Points, in no order, along strands that fork, close into loops and pass close to each other.
In the rows, zero is written as 128.
Two points are linked if the straight distance between their rows is under 126.
q816: [108 114 118 191 174 112  90  98 129 175  97 134 132 131 172 108 148 143
 131 147 111 108 154 114 136 119]
q830: [129 181 139 139 173 186  80 167 141 169 100 158 124 142 131 159 162 128
 172 151 116 171 144  93  84 142]
q614: [170 124 130 159  88 124 151 122 146 116 179 157  56 115  96 170 176 113
 100 108  86  69 125 128 147 146]
q837: [141 176  89 128  74 157  94 136  92 140 132 150 156 102 151 132 164 132
 174 181 121 166 117  98  73  85]
q914: [141 184  59 161  97 163 131 151 154 146 156 159 129 113 147 139 127 151
 102 117 131  79 128 100  76 142]
q615: [154 111 127 136 146 107 132 102 145 147  65  98 195 150 135 117  98  69
 148 129 174 109  91 127  88 166]
q748: [146 102 157 121 169  63 147  91  86 100 183 121 114 166 120  94 132 130
  90 151 159 114 164 145 103  86]
q238: [119 142 178 111 136  67  88 127  90 163 160 147 146 141 169  94 152  87
 106 148 139 108 136 154  87  70]
q629: [ 74  99  88 124 203 158 156 125 150 138  79 120 141 122 160 159  95 181
 109 100 161 162 152 144 152 117]
q700: [104  99 129 183 138 107 151 147 198 123  80 129  69  79 181 101  76  86
 147 113 138 111 104 130 120 147]
q157: [147 151 121 123 132 150 119 111 120 104 122  73 164 146  91 116  70 166
 144 103 181 148 108 125  99 173]
q931: [111 109 124  49 127 127 120 179  94 160 140 107 157 120 125 116 134 119
 108 124 127 149  97 215 124 114]
q742: [111 160  88 134  73 151 124 144 150 137 112 156 100  90 151 180 139 166
 169 129 112 129 140  81 120 101]
q924: [104 145 164 119 166 171 126 181 192 116  82 138 119 138 162 144  72  95
 165 112 132 156 129 107 142 178]
q692: [ 95 149 138 141 135  50 118 102  89 139 153  71 161 121 116 117 141 144
 100  96 164  77 136 113 123  91]
q557: [130  64 106 145 150 159 144 165 142 123 119 132 162 121 165 106 168 144
 104 146 143 190 159 173 129 141]
q269: [136 123 128 100 131 179 192 127 162  91 114 143 146 135 123 151  59 155
 121 142  83 127 125 132 218 168]
q242: [188 112 112  91  82  87 152  98 115 102 127 117 150 162  50 129 130 108
 117 181 115  97 111 134 113 179]
q858: [112 146 149 143 126 149  71 172 153 148 136 133  70 107 177 101 123 153
 153  75 119 177 130 137  66 130]
q322: [174 130 119 100  93 104 161  69 121  95 119 149 168 148  73 128  78 120
 122 159 150  82  84 149 104 139]
q393: [151 142 113  96 134 128 114 100 122 141  69 101 207 132 150 126 115  92
 159 148 165 155  88 147  88 108]
q487: [199 134 208 138 140 162 102 114 150  87 126 136 110 140 123 181 136 107
 164 120  77 130 114  80 182 169]
q503: [107 130 123 117 100 142  95 181 101 140 177 115 126 115 100  95 179 146
 120 111 138 196 120 165 108 153]
q2: [132 164 112 154 152  94 151 177 149 111 171 151 132 151 108 150 188  60
  93 135 163 103 166  87  99 147]
q508: [132 139 170 102  82 113 131 143 124 150 150 133  85 110  66 119  90 146
 122  96  96  74  72 168 157 146]
q679: [ 96 105  83 107 148 144 110 178 111 153 125  96 132 135 178 109 126 196
 105 135 153 178 137 179  82 148]
q599: [106 172 147 112 144 134 145  92 134 146 113 155 147 101 158 173 116  83
 130 104 151  88  97 118 139  67]
q760: [105 184 142 111 110 111 123 107  91 120 121 126 119 133  49 146 120 164
 178 174 131 115 122  87 135 107]
q99: [ 99 111 128 150 102 181 114 129 132  82 125 130  87 116 113 106  90 158
 140 118 125 189 171  79 161 168]
q737: [161 141  96 104 143  98 142  95  89  96 120  74 151 193  65 150 151 115
 140 183 120  93 127 111  38 152]
q73: [133 114 134 121 128  39 103 112  88 129 127 102 152 172 141  93 158 102
 125 176 132 104 135 132  60  95]
q349: [134 124 150 169 118 182 125 158 169 103 104 120 139 125 115 156 123 101
 166  89 121 145 123  94 202 178]
q45: [122 124 152 162 135 140  96 129 147 116 155 136  31 126 155  76  93 152
 127  53 127 147 137 130  77 160]
q481: [ 88 148 135  73 144 143 154 132 107 103 141 129 123 138  89 141  81 162
 123  99 189 193 151 124 141 122]
q897: [175 121 103 184 137 149 117 129 175 181 117 137 134 167 127 132 164  76
 129 134 125  82 134 118  82 188]
q278: [113 117 128 159  79 105 101 110 126 153 147 109 113 123  83 114 160 136
 124 104  94  90 136 124 187 135]
q331: [175 127 177 173 178 161  87 107 173 103  91 142  94 127 146 172 140 130
 170  95  85 145 123  73 164 143]
q695: [121 120 144  70 113  71 158 151 104 107  95 128 156 129 136 132  99 124
 177 207 119 130 132 129 146  89]
q532: [ 88 110 125 130 172 129 157 104 164 101  89 140  99 119 128 126  65 156
 107 119 147 125 139 150 165 113]
q55: [ 99 107 160  77 182 110 134 144 128 152 101 126 145 123 173 123 103  96
 107  93 161 143 108 191 137  76]
q686: [129  88 112 140 126 109 159 151 176 159  87 126 116 123 159 110  87  75
 142 118 120  78  84 153 125 146]
q211: [165 100 136 163 129 120 141 128 181 151 150 156  84 134 131 141 149  86
  95 110  91  50 103 154 140 154]
q947: [ 75  91 167 140 125  98 153 140 174  92 115 154  37 109 113 130 141 140
 134 165  77 110 135  66 178 140]
q579: [130 142  84 104 184 128 167  82  68  97 146  71 166 140 126 164 177 127
 103 147 142 124 135 113  77  94]
q683: [151 161 131 127  85 158 122 129 137 129 133 136 120 124  98 137 110  90
 154  97 165 144  99 127 116 132]
q663: [139 156 163  88 169 136 106 130  91 114 123  65 177 170  58 144 128 143
 153 126 128 141 128 131 156 156]
q590: [155 138 135 161  65  94  96 120 124 160 168 141  89 105 149 103 111 127
 131 112 107  53  97 133  81 114]
q418: [124 136 144 137 159 138  93  95 119 128 101  99 158 147 126  94  67 197
 169 132 157 148 131 127 104 139]
q136: [115 135 150 119 133  62 178 115 126 106 115 119 125 140  94 160 110 110
 122 155 160  72 109 121 113 120]
q171: [124 150 152 102 171  99  52 113  69 182 152 135 154 145 133 117 166 134
 108 125 116  97 127 169 108  81]
q260: [130  79  83 141 128 107 151  68 123 134  95  69 179 142 156 114 121 147
  90 113 143 107 108 165 108 123]
q999: [127 144 141 176  81 134  93 142 152 103 114 123  75  88 166 124 128 141
 170  69 143 165 119  89  86 115]
q555: [ 68 158 150  87 153 113 120 138  97 156 130 133 125 106 163 112 100 143
 108  53 159 157 117 162 151  88]
q756: [136 106 134  76 116  96 104 149  89 132 167 115 130 151  88  85 131 138
 107 132 125 113 130 202 126 104]
q911: [109 139 110 139  64  87 145 133 120 144 152 107 145 109  51 128 131 126
 132 105 140  90 106 127 168 151]
q753: [104 130 156 119 111 170 104 151 107  91 149 121 115 132  99  89 130 164
 152 133 133 219 176  89 148 143]
q672: [ 87 168 130 139  89 116 152 121 135 139 113 152  79  80 138 173 132 125
 165 140 135 118 127  57 136  81]
q392: [183 100 122 115 130 108 186  54 140 100 116 163 146 140 119 137  90  81
  84 155 165  80  89 150 138 135]
q282: [ 94 106  84 138 102 187 162 180 183 164 115 155 101 111 139 165 148 147
 115 120  87 131 159 154 161 129]
q415: [ 99 120 108 153 120 178 127 158 170 127 119 132 136 113 101 155 149 139
 119 105 125 142 150 119 171 176]
q831: [179  85 134 137 154 148 133 104 162 109 106 122 168 162  90 119 114 141
 133 177  87 124 153 110 179 186]
q342: [ 77 103 126 192 171 122  78 134 152 169  70 117 110 119 180  83  96 176
 141 131 102 116 148 140 129 150]
q908: [140 135 156 106 206 135 120  90 111 115 100 115 159 172 119 104  93 164
 162 176 152 159 150 123 120 116]
q511: [135 116 139 128  97 111 104 123 131 175 146 119  89 113 125  87  78 128
 118  93 121  82  96 179 121 142]
q609: [134 120 159 172 162 123 103  90 158 112 111 157  48 115 162 174 156 143
 138  97 104 118 143  62 148 118]
q499: [167 151 134 132  85 164 111 117 131  68 144 142  76  92 163 149 113 139
 168  63 154 209 114  89  96 120]
q777: [149 100 152 170 129 144 125 166 174 149 100 127 111 127 147 141 159  58
 145 115 115 124 121 119 174 151]
q326: [124  85 106 141 149 122 113 154 131 146 123 117 170 106 193  95 139 152
 126 169 159 182 143 160  76 131]
q10: [160 106 140 119  58  81 155 106  93 122 164 149 112 111 149  93 127  76
 106 145 124 104 104 151 121  76]
q108: [112 106 134  91  97 149 174 183 144 107 143 127  94 106  92 110  64 145
 138 111 115 141 102 147 153 176]
q279: [160 132 139 174 124 115 116  88 141 146 116 144 136 141  98 143 112 141
 135 141 121  48 102 117 109 150]
q790: [154 123 119 126 117 161  80 118 116 169 111 107 201 136 122  99 151 149
 155 168 104 145 124 140 123 145]
q616: [112 131 156 172 162 131 141 146 169 155  93 152 133 134 157 154 168  69
 149 152 132  98 146  85 140 142]
q51: [154 116 118 106 163 142 125 137 122 140 158 176 122 165 140 110 138 130
  92 147 115 123 153 184  80 118]
q507: [180 140 119 107  82 160 130 100  95 110 190 162  83 154  74 120 121 153
 112 154  99 143 163 149 120 122]
q400: [134 160 109  81  84  86 144 124 106 137 158 178 132 106 157 108 114  95
 102 151 131  92 117 161  91  58]
q680: [149  89 142 109  89 127 112 168 119 114 120 126 172 132 168  75 157  89
 162 194  95 187 148 135 143 132]
q463: [140 103  83 106 131 118 199  92 102 108 146 136 169 131 140 149 143 112
  65 128 149 130 142 139 142  65]
q364: [ 74 146 136 138 111 117 137 145 159 157 105 116  73  87 115 111  70 149
 155  73 135  89  75 103 133 159]
q759: [100  85 112 123 161 139 162 112 132 120  66  55 193 126 136 156 143 147
 132 122 124 148 122 135 191 116]
q651: [ 98 119  96 181 138 100 156 116 174 153  77 154  96 113 156 149  99 158
 133 175 105  51 122 121 119 134]
q652: [134 136 162  74 118 167 112 183 138 139 146 146  82 140 127 130 124 122
 131 110  71 115 132 160 123 133]
q217: [131 109 123  85 129  65 154 103  89 121  80  86 168 153 150 119 143 105
 147 190 115 129 135 143  94  80]
q522: [137 173  92 103 191 117 115 122  76 117 155  86 175 146 137 143 167 144
  99 136 178 154 127 105  40 116]
q985: [141 129 211 136 134 147 138 129 143  74 123 152  87 129 106 157 119 110
 144 159  48 112  89  87 218 180]
q636: [ 86 171  94 122 147 147 152 149 136 113 165 145 127  99 160 134 124 136
  62  72 188 136 153 100  93 117]
q93: [117 157 116 107 100 128  99 158  99 132 108 125 176 101 143 132 162 130
 186 206 162 197 128 100  93  95]
q893: [116  92 138  89  84  59 157 139 102 141 142 130 122 116 122  89 162  73
 105 133 141 120 124 150 148  84]
q553: [163  70 119 178 112 112 135 149 177 143 127 144 129 146 108 116 157  62
  95 112 127  73 125 144 125 195]
q387: [132 177 102 140 102 133  95 111 107 164 162 159 145 103 148 148 194 138
 133 169 111 109 134  94  93  73]
q606: [121  97 100 122 114 167 150 114 136 134 134 146  91 137 105 118  86 212
 108 135  75 101 156 165 174 139]
q80: [123 196 119 125 147 149 122 146 131 115 171 144 133  93 165 151 162  86
  77  60 177 150 134  94 115 108]
q666: [159 132 193 123 140 130 146 137 146  92 137 159  73 141 111 143 119  84
 149 139 135 121 117 133 144 151]
q141: [101 119 188 138 152 152  73 116 134 113 162 154  36 147 132  93 116 161
 145  99 117 165 166  85 113 146]
q618: [138 168 107 125 140  94 132 147 134 141 162 183 131 152 139 153 178  54
 111 170 135  79 149  90  90  98]
q849: [157 128 162 135 130  95 180 141 148 100 126 153 128 161 113 131 130  59
 139 166 156 103 122 120  95 152]
q682: [166 102 151 186 114 122  69 102 153 137 126 121 123 131 187  62  95  90
 138 109 144 137 104 145 106 115]
q160: [167 160 144 103 106 166  96 106  90 113 170 136 112 134  71 109 141 130
 159 142 105 149 135 124 131 112]
q410: [ 89 118 121 186 126 154 137 110 165  96  89 117 111 102 137 119  66 166
 159 133 134 161 147  68 168 162]
q357: [107  62  96 148 146  97 153 118 133 130 107 110 164 105 181  91 127 115
  57 103 146 131 114 176 142 109]
q339: [136 160  52 154  61 146 155 166 149 132 170 151 123  88 149 143 151  89
 112  99 133 108 124 103  91 131]
q483: [ 96 131 127  96 128 137 114 170  88 117 118 127 166  91 138 145 190 111
 156 152 156 215 136 110 150 101]
q957: [125  79 105 183  98 163 120 154 165 164 133 138  91 119 142 125 187 131
 107 115  61 114 154 130 154 145]
q258: [128  70 142 107 145 111 150 128  88  73 149  76 146 145  75 128 164 142
 116 140 102 144 159 144 192 136]
q9: [133  89 108 168 131 190 120 158 141 147 133 145 132 113 140 108 183 149
 106 163  98 173 176 119 126 146]
q930: [ 68 174 116 100  84 136  88 176 105 137 161 129 104 100  95 129 170 128
 147  83 144 189 115 116 132 124]
q918: [119 105 216 145 132  94 163 149 181  91  91 156  69 104 137 133 114 110
 133 173  65  98  87  78 185 166]
q164: [112 164 141 104  46  81 126 140 107 128 137  98 112 103  56 118  90 121
 153 119 131  89  67 142 143 142]
q524: [178  88 189 147 146 134 110 118 163  95 114 122  67 109 186  90  83 111
 146  70 101 145  86 156 155 116]
q455: [131 175 104  82 145 170 111 103  74 134 157 116 190 104 109 147 135 148
 127 118 166 191  79 132 125  92]
q945: [ 78 138  98 120 104  55 144 109  75 119 127  69 161 109 141 136 139 158
 104 129 155 106 130 122  90  80]
q668: [121 143 108 150 135 175 126 105 119 136 158 154  83 117 145 157  87 172
  96  80 129 120 139 146 102 124]
q935: [137 147 122 141 157 187 149 105 162 122 127 162  84 105 171 192 101 151
 129  58 139 137 131 111 130 128]
q120: [140 158 120 149 106 182 121 112 133 122 132 144  92 122 115 185 125 150
 164 137 114 132 154  70 116 138]
q185: [146 143 148 114 141 174  96 147 155 172 101 150 112 150 143 146 131 134
 167 156  73 117 138 134 102 144]
q317: [127 110 160 127 172 118 137 140 144 114  60 133 163 140 189 111  85  90
 160 191 104 137 131 119 165 117]
q330: [103 125 113  81 104 128 120 161  93 142 120 110 197 105 106 133 184 117
 131 136 130 176 102 170 158 110]
q12: [125  82 101 140 131 113  97 131 125 190 122 148 163 106 195 108 182 103
  87 123 102 109 122 177 126 131]
q366: [ 79 112 136 108 138 124 139 198 141 145 154 166  78 133 147 120 174 129
  96  96 126 159 166 141 113 126]
q751: [ 68 137  99 131 163 164 148 137 149 148  66 102 173 123 137 162 123 194
 142 118 144 175 149  84 160 141]
q430: [ 74 143 115  84 163 128 141 176 133 122  98  94 142 151 138 140  96 175
 126 118 160 161 145 166  78 119]
q535: [169 128  60 117 131 101 150 117 108 122 140 113 168 170 110 138 143 116
  91 148 132  90 145 134  64 145]
q536: [149 147 120 109 114 174  90  99 103 164 132 128 172  99 131 134 141 159
 129 118 130 157  93 159 130 108]
q960: [144 155  76 111  57 131 169 171 127 129 156 145 135 127  97 160 166  79
 125 133 129  97 109 126 108 131]
q757: [ 86 168 128 131  89 177 111 147 104 134 147 115 113  91  94 145 153 162
 141  79 121 180 127 105 182 120]
q922: [107 128 139  84 158 135 123 172 121 158 123 145 155 138 147 121 145  95
 109 136 134 146 128 180  99 106]
q944: [ 92 114 141 125 150 165 151  93 173  94 118 165  50 101 122 147  48 159
 106  96 125 122 115 129 175 142]
q383: [184 125 129 185 101 162  98  86 142 126 133 134 112 116 163  87  74 134
 136 114 150 103 108 138  84 125]
q965: [179  91 188 133 127 115 136 153 167  89 122 149  51 121 157 111 106  92
 154 111  89 119  83 152 131 151]
q139: [122 147  90 120 144 125 132 130 101 134 138  84 204 116 149 158 168 123
  92 103 181 152 106 135  91 132]
q237: [159  78 109 113 109 137 191 113 141  95 137 139 124 113 123 130  97  98
  91 101 139 130 117 165 202 140]
q828: [152 131 151 119 129 149 103 126 111 137 159 138 141 142  70 129 170 117
 131 120 130 165 145 129 162 139]
q205: [154 134 125 128 133  71 100 152 101 131 182 125 134 163  85  98 191  77
 108 139 132 112 139 139  99 150]
q105: [130  83  84  98 108 159 178 161 156 125 130 133 107 140  97 128  67 172
 115 148  99 117 144 173 131 156]
q380: [104 149 120 111 133 114  90 200  94 168 175 130 115 131 120  93 160 143
  97  90 132 140 116 176  77 147]
q613: [138 123 100 183 115 165 121  77 143 124  89 109 148 105 158 110  83 182
 156 160 118 145 149  97 152 125]
q328: [ 75  79 145 142 141 122 152 165 163 130 126 160  83 122 137 137 145 120
 122 132  98 116 159  92 200 144]
q730: [112 102 120 160 111  95 144 134 163 160 115  97 106 113  98  93  42 159
 137 114 134  74  70 154 131 171]
q435: [147 128 134 152 100 145 115 121 148 128 113 120 134 132 103 120  92 114
 159 150 122 100 113 131 138 169]
q377: [140  90 151 200 106  95  93 135 166 140 100 119  66  93 191  73 103  98
 144 109 131 115  98 136 112 141]
q516: [170 124  96 142 103 122 149  69 139 132 113 156 162 122 152 136 121  90
 142 176 146 113 141  92 118  90]
q327: [130 142 135  74 198 125 181 104  83 113 116 122 166 160 119 168 134 101
 126 149 162 139 151 125  99  75]
q413: [ 91 134 113 150 152 170 133 153 175 112  60 121 149 121 154 145  64 163
 153 124 119 155 142  91 174 180]
q848: [119 146 156 136 138 156 109 151 107 109 133 136 129 105 138 109 147 124
 158 117 172 215 132  80 141 131]
q649: [ 84 137 183  85 129 144 101 158 120 160 136 153  88 124 134 124 128 121
 121  67 106 134 120 159 159 109]
q158: [134 152 121  96 115 144 141 104 104 111 163 168  78 132  94 128  78 180
  79 118 142 117 140 159 128 110]
q996: [163  94 159 100 138  71 130 101  97 124 175 132 125 159  90  84 113 114
  70 141 128  86 128 182 121 114]
q578: [180 170  86 108 170 121 120  88  75 132 157 105 156 192  33 135 162 143
 124 162 117 129 137 112  85 133]
q690: [132  97  92 123  79 116 182 106 119  97 145 124 151 111 101 125 124 116
 115 101 162 145 136 138 180  98]
q153: [137 122 108 106 126  65  93 144  66 122 145  74 167 165  72 114 206  79
 128 144 126 151 113 136  82 142]
q318: [113 109 127  97 131  93 119 114  67 119 143  30 144 170  79 119 191 109
 119 121 127 111 123 158 106 136]
q56: [122 179 127  98 131 123 141 160 122 137 131 166  98 137 125 174 151  79
 161 156 149 102 140 108  84  92]
q889: [153 124 174 137 141 183  93 103 160  90 106 132 121 113 169 104  70 122
 143 107  82 164 104 154 179 123]
q223: [108  81 148 117 135 110 137 153 122 102 122  96 168 158 121 102 142 107
 140 155  83 146 167 113 226 163]
q862: [142 139  80  90 100 104 124  83  98 151 144 150 166 114 167 106 121 152
  89 160 135 102 142 166  76  66]
q637: [146 100 118 125  79 139  97 152 109 123 117 100 174 143 124  87 142 157
 156 192  74 163 155 134 152 148]
q710: [139 178 132 110 112 121  92  80  70 162 179 157 144  89 162 126 169 124
 109 140  96 128 125 110 115  43]
q969: [153  82 128 128 144 123 146 141 139  92 100  75 184 177 115 118 134 119
 158 171  75 129 137 113 160 200]
q678: [148 118 127 127 134 109 155 131 131  93  91  75 160 186  87 140 136 139
 170 201  94 103 124 107  91 177]
q953: [121  89 100 163  95  99 159 133 188 140  85 149 102 111 138 112  86 115
 147 174  87  78 117 146 118 127]
q87: [149 106 159 120  97 123 131 148 125 103  93 107 184 147 177  74  89  90
 157 175  93 141 117 140 183 136]
q208: [172 124 162 143 139 154 120  87 121 139 178 149 118 123 103 133 188 102
  98 108 120 123 150 111 175 116]
q47: [ 74  96 121 145 166  95 111 185 118 164 155 117 120 136 143  91 170 161
  76  94 136 124 164 159 105 141]
q203: [ 90  78  97 202 109 122  98 122 135 153 114 115 118 113 160  62 118 190
 117 119 104 132 160 138 136 157]
q470: [ 76 137 101 127 154 134 156 125 140 146  60  83 193 107 119 185 111 147
 148 118 158 136 108 120 166 128]
q731: [106 176  90 102 174 152 114 111  57 122 153  82 165 126  75 146 168 178
 121 111 172 190 118 127 125 117]
q26: [159  94 133 137 177 110 146 109 117 118 162 150 112 167 124 106 157 134
 106 167 123 133 186 136 110 122]
q747: [140 160 134  97 168 125 110  76  72 165 162 136 177 122 131 129 155 146
  99 137 125 110 142 127 129  67]
q623: [126 164 119 162 128 142 143  97 162 149 112 159  89 135 116 188 126 142
 136 152 113  56 130  94 127 145]
q428: [132 169 150 152 100  77 109 161 117 116 208 148 101 135 102 110 193  67
 109 124 147 102 143  99 116 128]
q197: [123 148 155  78 196 122 137  85 112 134 106 142 146 166 110 151  97 143
 143 156 140 112 132 142 111  87]
q441: [106 148 178 125 135  79 105  94  89 127 135 104 149 134 108 121 109 127
 131 106 178 119 115 126 151  85]
q754: [120  55  90 175 135  84 128 102 144 131 107  67 153 126 141  73 103 171
 115 145 113 113 142 166 127 138]
q407: [142 158 124 167 156 141 109 111 107 133 135  84 191 131 119 127 126 122
 117  80 208 151 115 131  86 163]
q229: [112 112 104 173 154 126 116 112 141 165 111 115 158 145 125 128 154 171
 120 126 142 111 148 126 112 143]
q314: [179 143 121 111 126 102 121  89 102 138 155 143 146 177  39 140 155 116
 129 171 104  76 128 129 115 138]
q647: [104 171 129 133 152 119 119 175 141 148 107 140 149 151 115 163 171  89
 164 153 135 136 133  94  98 121]
q408: [183  71 140 128 107 120 201  85 152  76 140 156 134 122  93 110  94  85
 106 173 136 121 110 151 175 140]
q252: [117 108 182 144 153 127  74 113 153  90 132 164  22 126 130 152 138 171
 155 108  82 142 159  76 128 143]
q117: [ 99 163 183 152 123  71  71  77  85 143 160 137 123 114 134 108 138 129
 131 106 129 122 123 101 153  56]
q825: [ 82 136 151 140 151 129 123 166 163 131 111 132  95 135 138 113  81 116
 146 120 160 150 138 120  95 147]
q775: [166 112  97 178 147 101 109 107 145 151  97 129 180 168 149 124 141  76
 129 123 178 100 120 101  85 175]
q71: [184 183  95 162 109 172  86 105 127 132 159 143  87 111 139 194 165 175
 144  88  95 137 134  98 105 110]
q284: [124 127 151  91 100 155 172 151 130  64 127 127 138 147 105 138  37 140
 144 154 106 137 108 134 182 196]
q904: [166 154 104 109  58 114 137 159 123 126 185 152  63 124 108 156 187  93
 123 101  88 105 108 125 124 124]
q842: [106  99 156 115 114 120 135 189 158 110 126 120  75 138 129  80  69 135
 136 109 129 142 138 134 141 180]
q632: [102 104  96 145 114 106 173 176 160 133 157 163  73 126 126 125 150 119
  91 130 133 108 166 114 139 135]
q688: [125 188 148  84 151 152 131 126 143 161 118 155 122 120 174 192  95 111
 121  67 136  92  97 156 121  87]
q151: [163 105 136 179 113 190 110  80 140 107 102 116 142 103 160 110 104 139
 151 133  89 142 122 114 193 135]
q161: [166 165 138 117 161 158 151 124 134 107 178 164 100 124 141 154 144  71
  67  73 172 126 129 127 128 110]
q95: [140 158  74 167 142 157 124 117 120 168 147 131 173 135 108 152 141 176
 101 125 142  99 153 111 101 161]
q359: [176 103  59 136 111 116 163  92 139 123 116 122 181 150 146 136 143 118
 126 176 154 121 150 117  83 125]
q832: [ 88 110 137 101 181 127 155 141 139 107  63  94 162 144 169 131 101 155
 153 165 116 159 148 125 179 111]
q461: [106 106 143 159 150 130  82 127 139 196  90 130 148 141 175 104 170 122
 115 140  76 105 134 171 149 113]
q303: [ 52 130 110  81 153 130 170 135  94 118 112  76 130 128 103 163 130 185
 122 104 165 166 148 116 106  97]
q980: [ 75 119  94 116 154 127 159 172 143 146 131 164  95 101 181 142 144 127
  84  75 177 159 153 129 121 107]
q574: [129 168 182 150  92  86  57  92  88 140 181 134  94 116 116 105 130 130
 134 109 117  82 116 118 108 124]
q782: [111 137 102  92 134  97 146 105  74 128 127  83 168 143 161 116 127 170
  93 148 152 118 123 176  66  53]
q429: [114 182 162  79 165 154 118 102  84 103 115 128 158 150  62 144 122 145
 173 157 111 131 132  83 173 120]
q104: [ 90 123 123 100 120 117 169 174 146 109 108 117 143 132 129 131 106 140
 165 170 133 148 146 108 152 137]
q479: [137  87 117 145 133 128 128 121 116 158 159 121 179 101 179 116 168 103
  43  85 160 130 110 171 148 124]
q17: [160 175 131 105  78 182 119 139 118  92 152 133 101  96 132 160 115  95
 161  44 161 193  81 131 117 116]
q810: [ 94 190 158  89  92 123 150 115 117 124 120 140 113 105  88 167  98 141
 161 140 147 100 100  96 143  92]
q558: [123 118 131 127 103 178 170 107 186  74  96 145  93  91 126 141  54 161
 127 109 101 121 111 126 202 164]
q811: [141 129 117 123 126 138 152 100 141 151  96 154 151 106 157 148 118 105
 131 145 137 105 146 150 152  87]
q785: [125 111 118 115 155 110 127 115  74 102 159  70 153 153  86 116 181 166
 111 119 137 173 148 128 122 118]
q300: [195 152 121 141 102 154  94 129 156 107 135 147  70 116 136 191 134 174
 163  58 116 175 113  95 122 129]

A piece is two or more points that can be reached from each other along the links. Count, over all rows, the pieces, the separate loops (a circle has one, a figure eight two, a Y none), the forks (points with three links) and the tips (points with one).
pieces => 6
loops => 7
forks => 18
tips => 16

A tip is a point with one link. Name the tips that can be reached along the links from each point below, in the order of the rows.
q985 => q663, q757, q383, q161
q960 => q393
q945 => q278, q364, q893
q507 => q935, q208

A fork is a point with three links, a tip a point with one. Leave the first point through the second and follow the links. Name the first fork or tip that comes.
q632; q328 => q499
q136; q849 => q410
q217; q73 => q483
q893; q10 => q511
q615; q775 => q816
q117; q441 => q893
q837; q387 => q832
